Each scene shows the same named points in several views. A view is turned or mirrored, shifted and resized as a whole, has a little noise and may leave points out.
In the rows, 128 means zero.

Scene 1
View 1
Laz: [119 125 141 140 128 121 169 132 125 171 132 127 119 100 117 116 135 139
 144 121 138 129 128 146 154 131 128 111 140 111 134 107 102 125 129 144
 140 126]
nibir: [147 117 112 101  99 134 154 152 117 125 137 157 127  99 133 119 124 114
 127 129 137  97 162 117 116 139 130 131 103 135  79 177  84 165 127 125
 108 104]
senu: [132 122 139 125 126 123 169 136 122 156 128 127 120 115 122 117 142 138
 141 126 136 124 140 138 144 123 125 116 152 123 124 114  93 126 123 131
 127 135]
Gogon: [130 115 122 115  88 111 156 145 123 140 149 142 123 100 146 133 116 122
 126 120 131  95 163 138 125 157 136 128 103 125  92 163  91 150 126 128
 118 109]
piz: [108 125 136 137 126 107 143 125 113 163 129 113 133 102 144 122 138 151
 139 122 132 124 128 155 146 139 117 115 145 146 116 102 139 134 130 128
 113 140]
Tevof: [105 134 116 157 128 136 136 142 129 168 126 148 150  54 120 106 117 126
 138 127 144 135  99 139 170 171 129 112  88 108 114 125 127 157 147 183
 137  92]
sitof: [101 135 124 161 127 128 141 135 127 175 126 138 145  62 120 110 120 129
 138 125 141 139 105 147 170 168 130 108 101 111 123 116 128 149 141 176
 137 104]
fid: [136 125 116 116 126 138 138 143 112 137 122 141 142  90 129 111 138 127
 133 126 139 119 131 122 132 137 115 123 115 150  88 141 116 164 131 142
 102 117]
Pez: [124 116 128 112 108 107 146 132 108 139 136 119 128 113 156 131 136 141
 130 122 129 106 147 140 125 140 118 128 138 154  94 132 121 150 123 114
 100 138]
Ren: [150 116 140 105 121 118 178 134 112 144 134 120 104 136 126 123 151 146
 139 127 131 112 159 134 124 104 119 119 171 139 115 116  87 122 115 103
 110 150]
Gib: [152 119 127 115 121 138 172 145 119 145 135 145 119 108 114 112 137 127
 140 129 141 113 151 120 133 122 125 121 132 122 109 139  78 143 128 131
 123 118]
rilas: [144 120 117 121 109 137 160 153 123 142 135 155 124  90 116 111 128 115
 131 124 141 112 145 122 136 142 132 127 105 115  98 159  77 152 133 139
 124 102]
Rit: [163 136 115 120 176 190 164 153 108 144  90 156 140  87  63  69 163 126
 148 135 158 147  97  87 162  98 107 107 147 128 121 109  87 153 137 149
 117 122]
tuv: [137 120 138 125 131 126 176 131 116 159 127 125 114 116 117 112 145 142
 147 125 134 125 144 132 145 116 122 112 159 118 130 109  89 120 122 128
 127 140]
Fiv: [116 114 135 140  82 101 180 138 143 169 160 139 107  96 132 140 109 122
 136 120 128 110 161 156 143 159 150 121 113  79 129 145  70 120 127 146
 165 102]
Rotub: [134 123 130 117 122 123 153 136 111 146 126 129 129 109 137 119 142 140
 134 126 135 116 142 134 133 132 118 122 140 144 101 129 112 144 125 125
 106 135]
kozu: [114 124 134 128 133 113 132 122 105 148 116 111 139 112 148 119 147 152
 135 124 137 124 125 143 140 132 109 117 150 168 107 102 151 148 124 126
  91 149]
fotar: [125 138 120 150 151 158 149 144 120 165 111 148 148  66  92  92 136 126
 146 130 154 144  94 122 172 140 120 107 112 106 123 114 115 151 141 176
 135 104]
Fim: [123 124 124 134 108 123 161 142 127 160 144 146 126  84 121 119 122 126
 139 124 136 119 136 141 147 152 136 119 108 101 118 140  89 142 134 151
 138 102]
kime: [123 125 117 133 107 127 148 147 125 148 136 151 133  74 127 119 116 122
 132 124 141 117 131 136 145 164 132 122  94 118 101 152 106 159 135 156
 128  97]
View 2
Rotub: [145 107 118 113 132 157 124 122 116 138  99 138 114 118 103 163 142 146
 111 157 152 125 144 129 107 165 160 104 100 132 152 185 135 129 125 121
 125  94]
senu: [149 102 150  89 126 159 117 127 130 140 108 130  86  84 111 174 142 178
  91 146 139 122 116 122  96 138 178 122 105 150 145 181 141 127 142 129
 116  93]
Pez: [124  94 111 107 119 146 136 134  94 142 108 152 106 129 108 149 138 139
 115 166 168 137 148 124 116 186 150  89  77 131 158 178 143 127 129 109
 128  82]
kime: [127 146  86 120 116 129 128 119 114 171  81 171 146 140 103 132 124 144
 132 151 118 113 194 127 107 133 162 104 110 118 136 166 134 127 115 141
 145 150]
Fiv: [ 86 153 145  75  79  89 110 145  93 159  82 194 126 107 136 132 167 178
 103 168 114 133 141 136 117 147 172 126  60 135 104 154 122 108 107 137
 143 158]
Gib: [151 140 125 117 139 143 108 114 125 129  78 130 136 110 111 165 158 149
 106 148 132 118 138 150 111 161 159 124 105 134 116 184 116 124 111 141
 137 131]
kozu: [146  72 112 105 124 171 145 130 120 151 124 135  83 123  92 161 110 147
 113 151 164 125 145 103  92 154 167  87 112 134 189 184 164 138 150 106
 114  61]
piz: [133  90 125  92 112 163 140 134 124 160 117 158  83 107  99 159 120 170
 107 150 143 123 143 102  93 136 174 102 105 138 171 171 160 130 147 118
 115  86]
fid: [151 117  89 132 142 164 133 112 122 147  89 138 137 139  91 152 123 124
 127 148 145 113 173 130 107 158 151  98 123 121 155 181 132 134 125 131
 136 109]
Gogon: [101 138 102 114 110 111 126 129  81 147  82 174 144 140 115 132 149 131
 123 167 136 135 168 140 125 174 150  97  73 113 127 165 124 122 106 124
 149 137]
sitof: [131 139  91 109 108 150 131 118 150 191  87 187 122 116  98 138  93 173
 121 125  97  96 195  96  80  77 188 115 141 126 153 152 154 133 139 156
 128 145]
nibir: [137 143  92 136 133 131 118 115  87 133  76 142 165 150 102 145 154 111
 125 168 146 133 171 160 127 193 141  98  89 113 123 185 112 123  97 125
 155 140]
tuv: [153 116 154  92 130 150 113 125 137 133  99 129 101  84 114 177 157 179
  91 150 136 119 111 138 100 146 177 134  97 153 130 179 136 126 130 139
 119 105]
Tevof: [143 145  66 124 122 160 138 107 151 197  79 180 144 134  83 130  77 157
 138 120  92  79 219  99  84  70 181 113 160 119 159 159 149 139 134 163
 133 157]
Ren: [150  99 154  92 135 149 115 133 107 111 108 118  93  89 117 181 173 162
  86 165 163 138  97 145 111 186 167 124  78 152 132 190 132 122 125 113
 125  83]
View 3
nibir: [139 105 129 134 125 132 145 119 175 114 167 169 159 130 130 126 122 138
 151 122  97 138 160 119 118  97  74 110 176 123 135 142 111 140 164 169
 114 155]
Rit: [155 125  97 133 158 119  54 162 134  64 136 134 132 132 101 152  92 209
 199 128  88 111 169  88  81 200 103 103 125 123 148  92  74 150 122 158
 135 119]
Rotub: [132 120 112 133 170 116 133 135 149  96 149 136 161 140 123 115 109 135
 165 105 118 127 176 127 103 109 105 129 132 157 133 113  87 129 148 153
 102 152]
Gib: [139 123 116 134 136 124 128 150 158  80 159 161 143 125 124 120 107 157
 149 119 108 122 165 113  97 114 101 114 142 134 130 118  88 128 139 146
 109 128]
kozu: [122 126 105 130 214 103 132 124 135 100 125 111 173 146 116 106 101 122
 184  93 130 118 193 144  97 110 113 146 107 183 144  96  80 133 148 154
  97 174]
sitof: [104  88 116 106 187 114 113 113 135  41 122 115 146 131 161 114 137 156
 183 101 175 138 127 137 116 133 107 127 160 134 154  83  86 140  91 186
 125 133]
senu: [123 128 104 126 174 103 129 155 139  66 139 130 147 132 118 108 102 146
 165  99 129 108 182 127  90 112 122 133 100 168 129  97  66 114 134 128
  96 127]
rilas: [126 103 125 120 135 125 132 132 164  71 160 161 144 123 147 118 128 151
 145 114 134 136 142 121 114 105  93 115 167 121 133 121  96 127 130 163
 115 130]
Tevof: [105  84 116 106 185 122 105 106 139  44 124 120 147 132 162 121 138 154
 186 106 168 145 126 137 117 137 100 126 172 123 157  83  93 144  91 196
 130 137]
piz: [117 116 109 122 200 106 143 129 139  74 131 116 161 142 131 104 113 127
 171  90 148 121 173 144 100 102 121 143 115 172 139  94  75 123 133 151
  95 149]
kime: [116  92 127 118 155 123 132 114 156  74 144 144 152 128 151 119 134 143
 164 110 144 141 140 131 120 109  87 120 173 122 146 112 102 137 122 183
 121 145]
Laz: [119 119 111 118 166 108 129 150 141  43 139 135 141 124 137 103 116 152
 155  99 153 114 159 127 100 109 123 131 123 150 131  93  72 115 114 137
 104 114]
Fim: [118 100 121 114 146 121 136 133 157  56 146 147 138 125 153 109 133 148
 152 107 148 133 141 129 117 103 101 118 162 124 137 107  93 126 117 159
 113 120]
Gogon: [119 105 130 126 136 125 158 120 175  98 163 154 160 127 144 106 131 123
 138 110 130 138 155 134 123  75  84 120 170 133 134 135 106 129 151 162
 103 154]
tuv: [128 129 106 129 159 108 125 163 144  59 146 138 142 128 118 109 104 155
 152 103 128 107 178 119  91 111 122 126 110 153 122 105  71 112 133 125
  95 116]
fotar: [124 102 105 114 178 118  82 133 133  42 123 122 138 134 144 132 122 178
 193 113 146 127 139 114 104 166 106 115 149 123 151  82  84 144  96 179
 132 126]
Pez: [124 121 116 132 172 114 158 126 159 109 153 138 169 141 121 106 109 111
 159 103 118 129 182 139 108  81 100 136 130 167 132 123  93 126 161 150
  95 165]
View 4
Pez: [133 166 119 139 134 138 141 155 120  99 157 111  99 157 103 121 131 152
 114 126 124 121 115 142 181 134 142 155 139  91 137 126 127 129 121 107
 137 155]
Gogon: [120 173 108 160 132 146 140 151 115 125 165 123 106 158  84 143 117 154
 122 141 130 125 134 146 173 119 110 162 104 108 153 138 112 132  97 109
 142 127]
fid: [112 145 128 147 151 133 154 129 120 138 146 126 113 156  82 139 138 173
 125 133 136 136 125 147 161 114 116 159 101 124 138 146 127 114 123  92
 134 144]
Gib: [135 142 107 118 124 144 156 151 132 137 127 121  98 153 116 146 121 137
 115 146 123 114 122 160 143 152  97 144 123 123 137 163 126 113 111 123
 146 127]
Rit: [125  70 134  84 148 132 173 112 141 176  76 132 118 149 142 164 151 158
 124 142 133 133 116 164  98 166 100 132 122 171 108 183 154  74 139 107
 130 147]
Fiv: [105 184  78 165 109 170 136 165 110 154 144 119 112 165 121 165  97 123
 120 146 118 106 168 141 150 145 100 170 109 109 160 159 118 143  56 134
 140  87]
senu: [121 136 115 120 125 151 142 147 117 137 117 110 113 158 154 133 135 136
 116 129 121 122 132 136 140 170 153 157 156 110 125 144 156 121 108 122
 125 145]
kime: [104 153 113 160 142 143 148 139 116 153 145 133 117 157  82 155 126 165
 130 140 134 125 138 150 156 116 100 166  89 130 145 153 116 122 101 102
 134 121]
nibir: [142 154 118 136 134 133 159 157 140 120 163 130  87 154  75 144 116 156
 117 147 132 116 105 170 171 125  78 144  90 118 150 157  99 114 123 111
 154 133]
Fim: [106 155 102 150 129 157 146 143 114 161 138 127 119 161 109 158 117 148
 129 145 126 124 153 147 145 135 104 163 102 127 146 155 125 126  86 113
 135 109]
Ren: [153 153 110 105 115 147 148 166 135 106 126 105  89 158 151 124 128 125
 107 137 115 108 110 148 153 174 137 143 164  92 132 147 140 120 117 131
 142 148]
Rotub: [129 148 126 127 135 138 149 144 128 123 137 114 105 157 114 129 134 151
 117 133 128 122 117 148 157 145 132 156 131 111 131 144 136 118 122 111
 135 152]
kozu: [118 147 140 135 145 138 140 130 108 108 137 110 118 157 120 113 154 166
 124 114 127 138 117 129 170 140 172 165 150 102 123 121 159 124 126  95
 119 173]
rilas: [129 147 110 136 136 144 161 148 131 146 140 129 101 155  94 158 115 149
 122 152 131 121 130 163 146 131  82 149  93 131 143 163 111 113 107 108
 144 120]
Tevof: [ 70 137 121 170 154 150 150 110  97 182 124 135 142 159  89 163 141 176
 138 133 137 144 167 137 136 118 120 173  87 154 137 154 146 117  90  88
 113 123]
tuv: [128 143 109 115 118 153 142 151 123 139 111 110 108 159 154 142 128 130
 115 141 117 115 131 141 137 168 135 150 154 112 131 153 148 116 102 128
 131 133]
fotar: [ 85 108 122 134 152 148 157 106 112 187 101 135 139 156 118 163 142 166
 137 136 139 137 153 147 114 142 116 159 101 163 125 163 153 100 108  99
 116 126]
Laz: [104 149 106 135 126 158 137 141 110 152 116 112 123 161 144 148 130 135
 117 135 121 121 150 134 132 160 140 163 139 117 132 151 152 126  90 120
 122 125]
piz: [104 153 126 148 135 146 136 135 105 129 130 113 120 162 128 125 143 157
 121 124 127 135 141 123 160 142 166 167 146 106 129 126 156 126 108 105
 121 153]
View 5
fotar: [132  61 136 151 169 159 128 180 153  80 121 160 161 136 141 138 143  73
 194 122 111 151 148  91  65 131 108 231 104  92  72 185  72 190  95 181
  67 127]
sitof: [175  86 159 162 168 146 116 192 156 101  98 157 148 116 135 125 153 104
 199 105 121 106 163 102  75 136 104 206 120 107  51 160  45 154  98 167
  76 146]
Fiv: [187  71 139 205 146  40 138 159 141 135  90 122 145 111 101  89  94  61
 166  77 126 118 141  64  90 121  94 130 147 113 123 142  49  79  85 128
  90 135]
tuv: [ 97  77 110 189 103 119 153 141 153 104  87 110 135 158  98 126 131  70
 124 108  82 182 140  74  97 130  87 163  87 100 116 129  76 127 114 143
 102 104]
piz: [119 103 136 165  99 162 126 165 161 113  67 119 117 147  94 144 162 120
 142 107  89 132 168 107 119 133  88 170  97 114  71 101  57 117 130 149
 122 122]
senu: [ 95  85 115 181  96 141 150 146 158 102  77 112 123 161  92 139 143  85
 126 108  74 172 151  86  98 137  82 165  77  99 106 115  68 125 118 143
 108 109]
Gogon: [160 100 125 146 120  76 132 156 130 156 104  97 135 135  91 111  87  88
 175  94 112 111 170 102 163  79 124 164 157 122 119 150  90  94 110 129
 132 135]
nibir: [133  83 109 121 128  87 150 147 121 159 125  88 140 147 100 122  68  82
 180 110 101 131 171 107 171  64 147 191 161 123 132 173 126 118 118 143
 137 130]
Pez: [114 109 119 144  83 131 134 153 138 145  82  88 120 149  80 138 123 116
 142 105  87 131 176 117 163 101 112 169 120 122  97 114  85 100 136 142
 148 121]
kozu: [ 96 113 126 139  79 188 129 165 156 109  63 107 113 163  88 156 166 130
 138 115  79 142 173 124 139 125 102 188  91 112  68  95  74 127 142 148
 141 120]
Rit: [ 65  44  98 134 146 174 173 149 148  61 146 136 156 183 143 152 129  48
 163 143  79 223 127  82  76 116 118 252  79  81 105 197 126 222 106 191
  74  99]
Fim: [164  75 136 169 152  94 129 168 140 123 104 131 147 125 113 111 109  81
 173 100 122 130 154  87 101 114 109 175 135 110 101 159  71 121  97 146
  91 134]
Ren: [ 76  82  95 177  72 115 163 128 143 121  83  87 116 174  78 129 114  81
 110 108  69 184 144  86 136 113  90 150  93 105 138 111  96 102 129 130
 131  88]
kime: [168  86 138 138 153 109 122 176 134 134 112 123 144 125 120 122 103  88
 194 106 119 107 169 104 124  98 123 199 152 120  94 167  79 133 106 151
 100 144]
rilas: [138  70 118 141 144  91 148 157 128 133 125 111 145 141 106 117  87  68
 187 110 111 138 152  93 130  89 130 191 148 113 121 180 105 131 105 151
 105 133]
fid: [120  93 121 121 119 148 134 163 140 124 114 109 137 152 109 140 119 102
 174 114  98 134 169 116 146  93 126 211 130 109  96 157 105 148 128 159
 125 131]
Laz: [130  76 132 194 126 116 137 159 162  97  82 127 135 140 105 121 144  83
 149 105 100 153 143  82  80 138  86 163  96 103  93 127  53 127 106 148
  86 112]
Rotub: [108  96 116 144 102 140 144 151 144 124  93 103 126 156  98 144 125  97
 148 110  84 150 163 101 140 100 109 183 113 112 109 133  89 125 125 150
 130 117]

In a view up to two points have been moved. Name them for each view, in the order of its rows, or write -.
view 1 | senu
view 2 | Fiv, Tevof
view 3 | rilas
view 4 | Gogon, fid
view 5 | -

Scene 2
View 1
fuz: [138 168 155  69  96 135 119 126 122  72 152 188 114 135 113 181 145 126
 118  85 146 142 109 103 169  84  44 157 142 135 133 155  77 148 122  93
 172 136]
vun: [132 117 188  28  97  41 105 108  83 100 159 163 121 123  96 151 187 188
 150  59 183 143  22 121 111 136  92 150  90 110  90 140  97 137 113 164
 195 163]
fimop: [202 158 111 105 146 146 114 136  97  65 145 191  23 139 157 184 108  83
  84 109 150 147 130 106 131 125 112 134 163 159 108 120  86  82 152  90
 130 122]
Piv: [174 121 149  85 130 128  75 122  72  80 175 193  65 128 119 129 124 106
 125  69 151 156  44 127 131  90  91 182 144 173 139 125 103  71 146  96
 159 100]
bogad: [212 103 119 111 164  80 114 123  87 104 128 152  14 157 133 128 111 138
 101 133 150 187  98 115 119 158 194 110 119 168  95 112 117  68 147 125
 100 123]
goti: [194 163 134  82 130 118 111 134  83  60 162 201  27 113 172 205 128  85
  81  67 182 121  86 103  99 145  79 143 161 140  80 107  78  83 151 112
 170 135]
rulu: [141 125 153  88 119 143  95 120 114  96 155 174 117 161  79 108 125 135
 139 117 113 181  99 122 197  57  94 173 130 174 176 157 114 118 131  81
 133 100]
pupit: [157 111 160  79 125 116  81 113  86  93 162 175  90 140  98 118 139 133
 137  90 144 168  59 133 150  86 100 170 126 171 142 141 107  96 137 109
 148 109]
Nelu: [106  86 185  68 115  68 101 105 119 137 131 127 174 179  29  55 176 233
 187 139 113 217  68 127 209  76 140 147  67 156 165 180 135 165 107 129
 131 134]
sini: [218 130 118 106 156 122  97 129  74  79 154 187   8 139 149 152  96  88
  88 102 164 155  90 120 111 133 141 135 155 174 106 104  97  54 159  98
 126 110]
fabu: [178 100 138  84 142  74 100 118  83 105 139 152  61 151 109 125 135 163
 127 112 152 175  63 118 127 137 160 128 111 158 104 127 118  92 138 136
 131 136]
Zalon: [165  87 159  69 137  25 113 110  86 121 124 130  84 156  89 108 164 210
 144 126 162 188  53 116 122 164 186 108  73 136  87 126 125 119 121 167
 133 154]
View 2
pupit: [175 112 123 153 109 170 170 165 114 145 108 124 155 109 130  81  93 114
 123 125 179 128 126 168 160  83 171 158 106 124 125 106 139 134 186 159
 166 130]
fuz: [193 111 132 190 136 185 167 142  88 152 112 130 179  96 136 126 104  85
 119 171 113 218 174 177 191 100 195 152  85 155 151  93 134 101 185 155
 115 119]
fimop: [192  81 123 132 153 155 103 193  66 141 132  86 182 117  99 120 133 108
  84 183 136 180 137 197 182 116 164 140 159 124 148  98 177  98  94 206
 157 126]
vun: [174 168 107 198 145 141 242 153 151 159 132 148 207  99 149 111 104  90
 119 110 145 155 149 117 174 121 109 136  33 154  80 119  85 164 179 146
 126  83]
goti: [204  94 109 152 162 134 131 218  90 159 142  80 232 111 102 151 132 101
  56 175 141 198 155 171 193 136 134 121 107 128 138 112 150 130  93 210
 151  99]
Nelu: [132 166 158 183 117 187 237  70 137 110  91 184  76 119 163  25  88  86
 199  79 140  89  98 159 148  52 169 192 104 160  71 105 112 134 238  92
 123 141]
bogad: [155 129 131 126 176 110 147 175 118 106 141 108 154 135 100  74 152 100
 100 119 133 110  69 166 169 115 104 142 164 128  65 117 160 133  72 182
 158 122]
Piv: [191 102 108 146 105 175 148 205 109 161 115 108 182 108 113 101  96 127
  97 142 204 134 143 178 173  95 167 147 106 115 145 102 150 138 167 183
 185 124]
fabu: [161 135 126 141 150 130 176 161 125 125 134 122 152 126 116  74 124 104
 111 109 154 109  90 159 166 107 117 152 133 135  78 119 143 141 123 162
 154 121]
rulu: [176 108 145 161 101 204 157 130  88 136  97 132 115 113 135  68  90 105
 151 146 160 147 136 195 167  61 211 181 128 136 144  91 156 103 213 144
 154 148]
Zalon: [138 167 131 159 175 115 215 135 151 110 138 144 143 128 123  60 135  90
 133  84 124  93  75 139 161 109  87 150 118 147  30 123 114 149 121 138
 128 112]
View 3
pupit: [119 110 114 118 146 135 114 134 143 114 132 126 123 145 139 141 138 129
  99 137 129 110 121 131 144  86 156 102 140 107 105 122 127 142 135 136
 160  73]
sini: [126 107 102  93 145 123 118 115 156  89 141 114 142 138 118 179 140 122
  93 105 104 132 136  95 138  83 159  83 107  90 126 162 117 136 129 131
 144 122]
Nelu: [115 139 129 133 132 151  97 165 143 134 129 154 117 145 152  90 101 127
 117 206 161  98 107 158 133 134 116 165 160 124  84  49 151 156 151 162
 145  67]
fimop: [118 108 130  75 150 129 126 124 156 102 140 115 143 151 117 186 146 130
  98 112 101 126 127 100 149  80 162  86 107 111 125 159 130 135 118 114
 131 126]
Zalon: [108 135  95 102 126 118 106 123 127  71 140 138 123 143 118 112 110 111
  86 158 156 119 125 140 107 140 116 131 122  93 105 111 127 136 153 173
 133 114]
rulu: [129 110 133 116 151 152 110 148 162 145 126 129 127 143 150 150 133 139
 119 154 118 110 117 124 155  83 157 117 143 126 106 104 137 150 127 125
 155  77]
fabu: [113 120  99 106 135 119 109 124 141  90 143 130 129 139 123 137 126 121
  93 141 133 122 128 124 123 112 135 114 122  94 111 129 124 137 143 155
 142 111]
bogad: [127 123  93  94 139 120 102 116 158  83 142 123 139 127 111 163 117 121
  98 127 119 138 134 103 121 111 129 109 100  86 121 140 116 142 138 157
 133 144]
vun: [ 79 124 124  93 127 118 147 127  88  70 139 131 110 186 129  94 150 108
  60 149 165  95 114 165 130 122 156  98 144 110  88 124 135 110 138 129
 146  60]
Piv: [123 102 109 115 150 131 117 125 143 108 132 116 123 146 135 155 149 129
  91 115 122 114 127 125 151  71 171  82 137 100 108 144 123 135 129 127
 162  74]
View 4
pupit: [118 131 103 117 120 127 139 123 149 148 123 130 136 133 152 170 115 129
 107 134 136 128 148  91 129 135 118 147 162 107 128 121 117 103 125 113
 142 146]
rulu: [115 130 104 127 109  91 147 119 133 149 121 112 141 144 175 178 111 135
 108 140 129 137 176  87 133 136 126 149 145  97 135 122 127 113 141  95
 133 133]
fabu: [133 121 103 114 117 141 130 132 157 125 130 142 117 122 133 143 137 123
 113 121 136 135 133 116 131 136 134 166 146 131 145 139 110 117 122 121
 142 156]
Zalon: [131 112 105  99 107 133 125 141 160 109 141 154 118 109 112 138 145 105
 139 128 129 119 116 146 124 142 138 183 138 146 167 136 118 133 120 107
 151 155]
goti: [160 133 119 105 131 182 161 129 158 149  80 153 122 144 117 133 108 134
  88 131 138 137 149  76 155 116 131 114 153 135  91 145  91 105 132 144
 133 168]
sini: [151 126 110 130 137 169 132 128 160 138 104 137  95 126 155 128 146 145
  76 100 150 166 132  73 149 115 141 142 144 125 112 158  88  98 123 161
 137 166]
fimop: [159 131 120 124 125 153 155 123 143 146  83 128 113 141 148 133 124 146
  82 123 135 158 158  71 160 116 144 127 132 128 103 149  96 109 142 146
 124 158]
Piv: [124 135 104 119 132 148 140 125 157 151 114 137 136 139 152 164 113 130
  89 128 144 137 148  76 132 134 119 134 176 107 110 123 110  92 121 130
 144 150]
Nelu: [ 97 120  99 114  91  68 130 126 134 124 160 117 148 124 150 180 122 109
 148 152 122 109 152 144 111 157 126 187 142 111 188 110 145 140 131  61
 146 131]
bogad: [146 117 113 124 121 145 123 134 157 120 120 136  95 116 145 121 157 135
  97 104 144 161 122 107 142 122 148 169 125 139 145 158  99 117 126 141
 142 162]
fuz: [138 133 121 109 106 123 172 117 132 151  90 131 150 155 128 164  90 129
 112 159 118 119 184  90 150 132 128 121 142 120 108 123 115 126 147 102
 128 145]
View 5
goti: [151 106  98  90 159 111 105 116 109 103 124  91  99  94 146 143  86 104
 132 163  80 143  89 169 191 136  89 155 119 130 131 170 235 183 126 190
 186 103]
rulu: [ 97 185 138 150 169 117 143  96 114  35 132  83 135 118 126 104 148 159
 119 146 126 150  91 126 172 153 145 147 161 121 102 142 197 148 107 135
 156 121]
fabu: [135 156 121 136 139 102 153 121 101 117 118 117 103 125 126 139 101 136
 128 171 106 135 128 131 145 129 127 173 137 126 134 140 166 147 140 153
 154 131]
fimop: [118 118 128 118 162 113  88 109 120 103 142  67 102 102 148 131 111 113
 130 143  91 151  88 163 166 114 133 156 131 134 124 155 234 187 123 180
 171  97]
bogad: [124 134 138 140 140 103 120 125 108 152 139  99  89 128 130 144  99 126
 131 156  96 139 128 138 115  94 157 181 141 134 136 139 179 167 148 168
 148 120]
sini: [123 124 129 115 170 114  97 137 115 131 143  90  98 117 126 141  90 104
 127 144  89 153  95 152 156 108 125 169 145 132 140 141 219 178 132 183
 159 105]
fuz: [132 152 104 123 146 114 137  76 108  32 113  72 127  94 160 115 141 145
 128 163 114 136  89 151 205 167 114 143 125 126  99 173 217 167 106 149
 186 113]
Piv: [120 157 119 115 184 127 134 141 113  71 131 107 115 118 108 127  97 123
 118 149 103 156  81 143 188 152  97 158 162 120 136 141 215 154 113 158
 162 121]
vun: [177 165  79 108 122 108 197 100  86  72  82 135 110 111 137 146  96 152
 124 207 108 120 125 136 197 180  73 161 117 121 127 164 162 135 129 140
 184 147]
Zalon: [155 169 112 144 108  94 188 104  90 124 101 133  94 129 131 150 103 154
 132 194 111 122 154 124 132 128 132 179 123 124 134 140 130 136 151 141
 159 147]

In a view up to two points have been moved. Name them for each view, in the order of its rows, or write -.
view 1 | -
view 2 | bogad
view 3 | Nelu, vun
view 4 | sini
view 5 | -
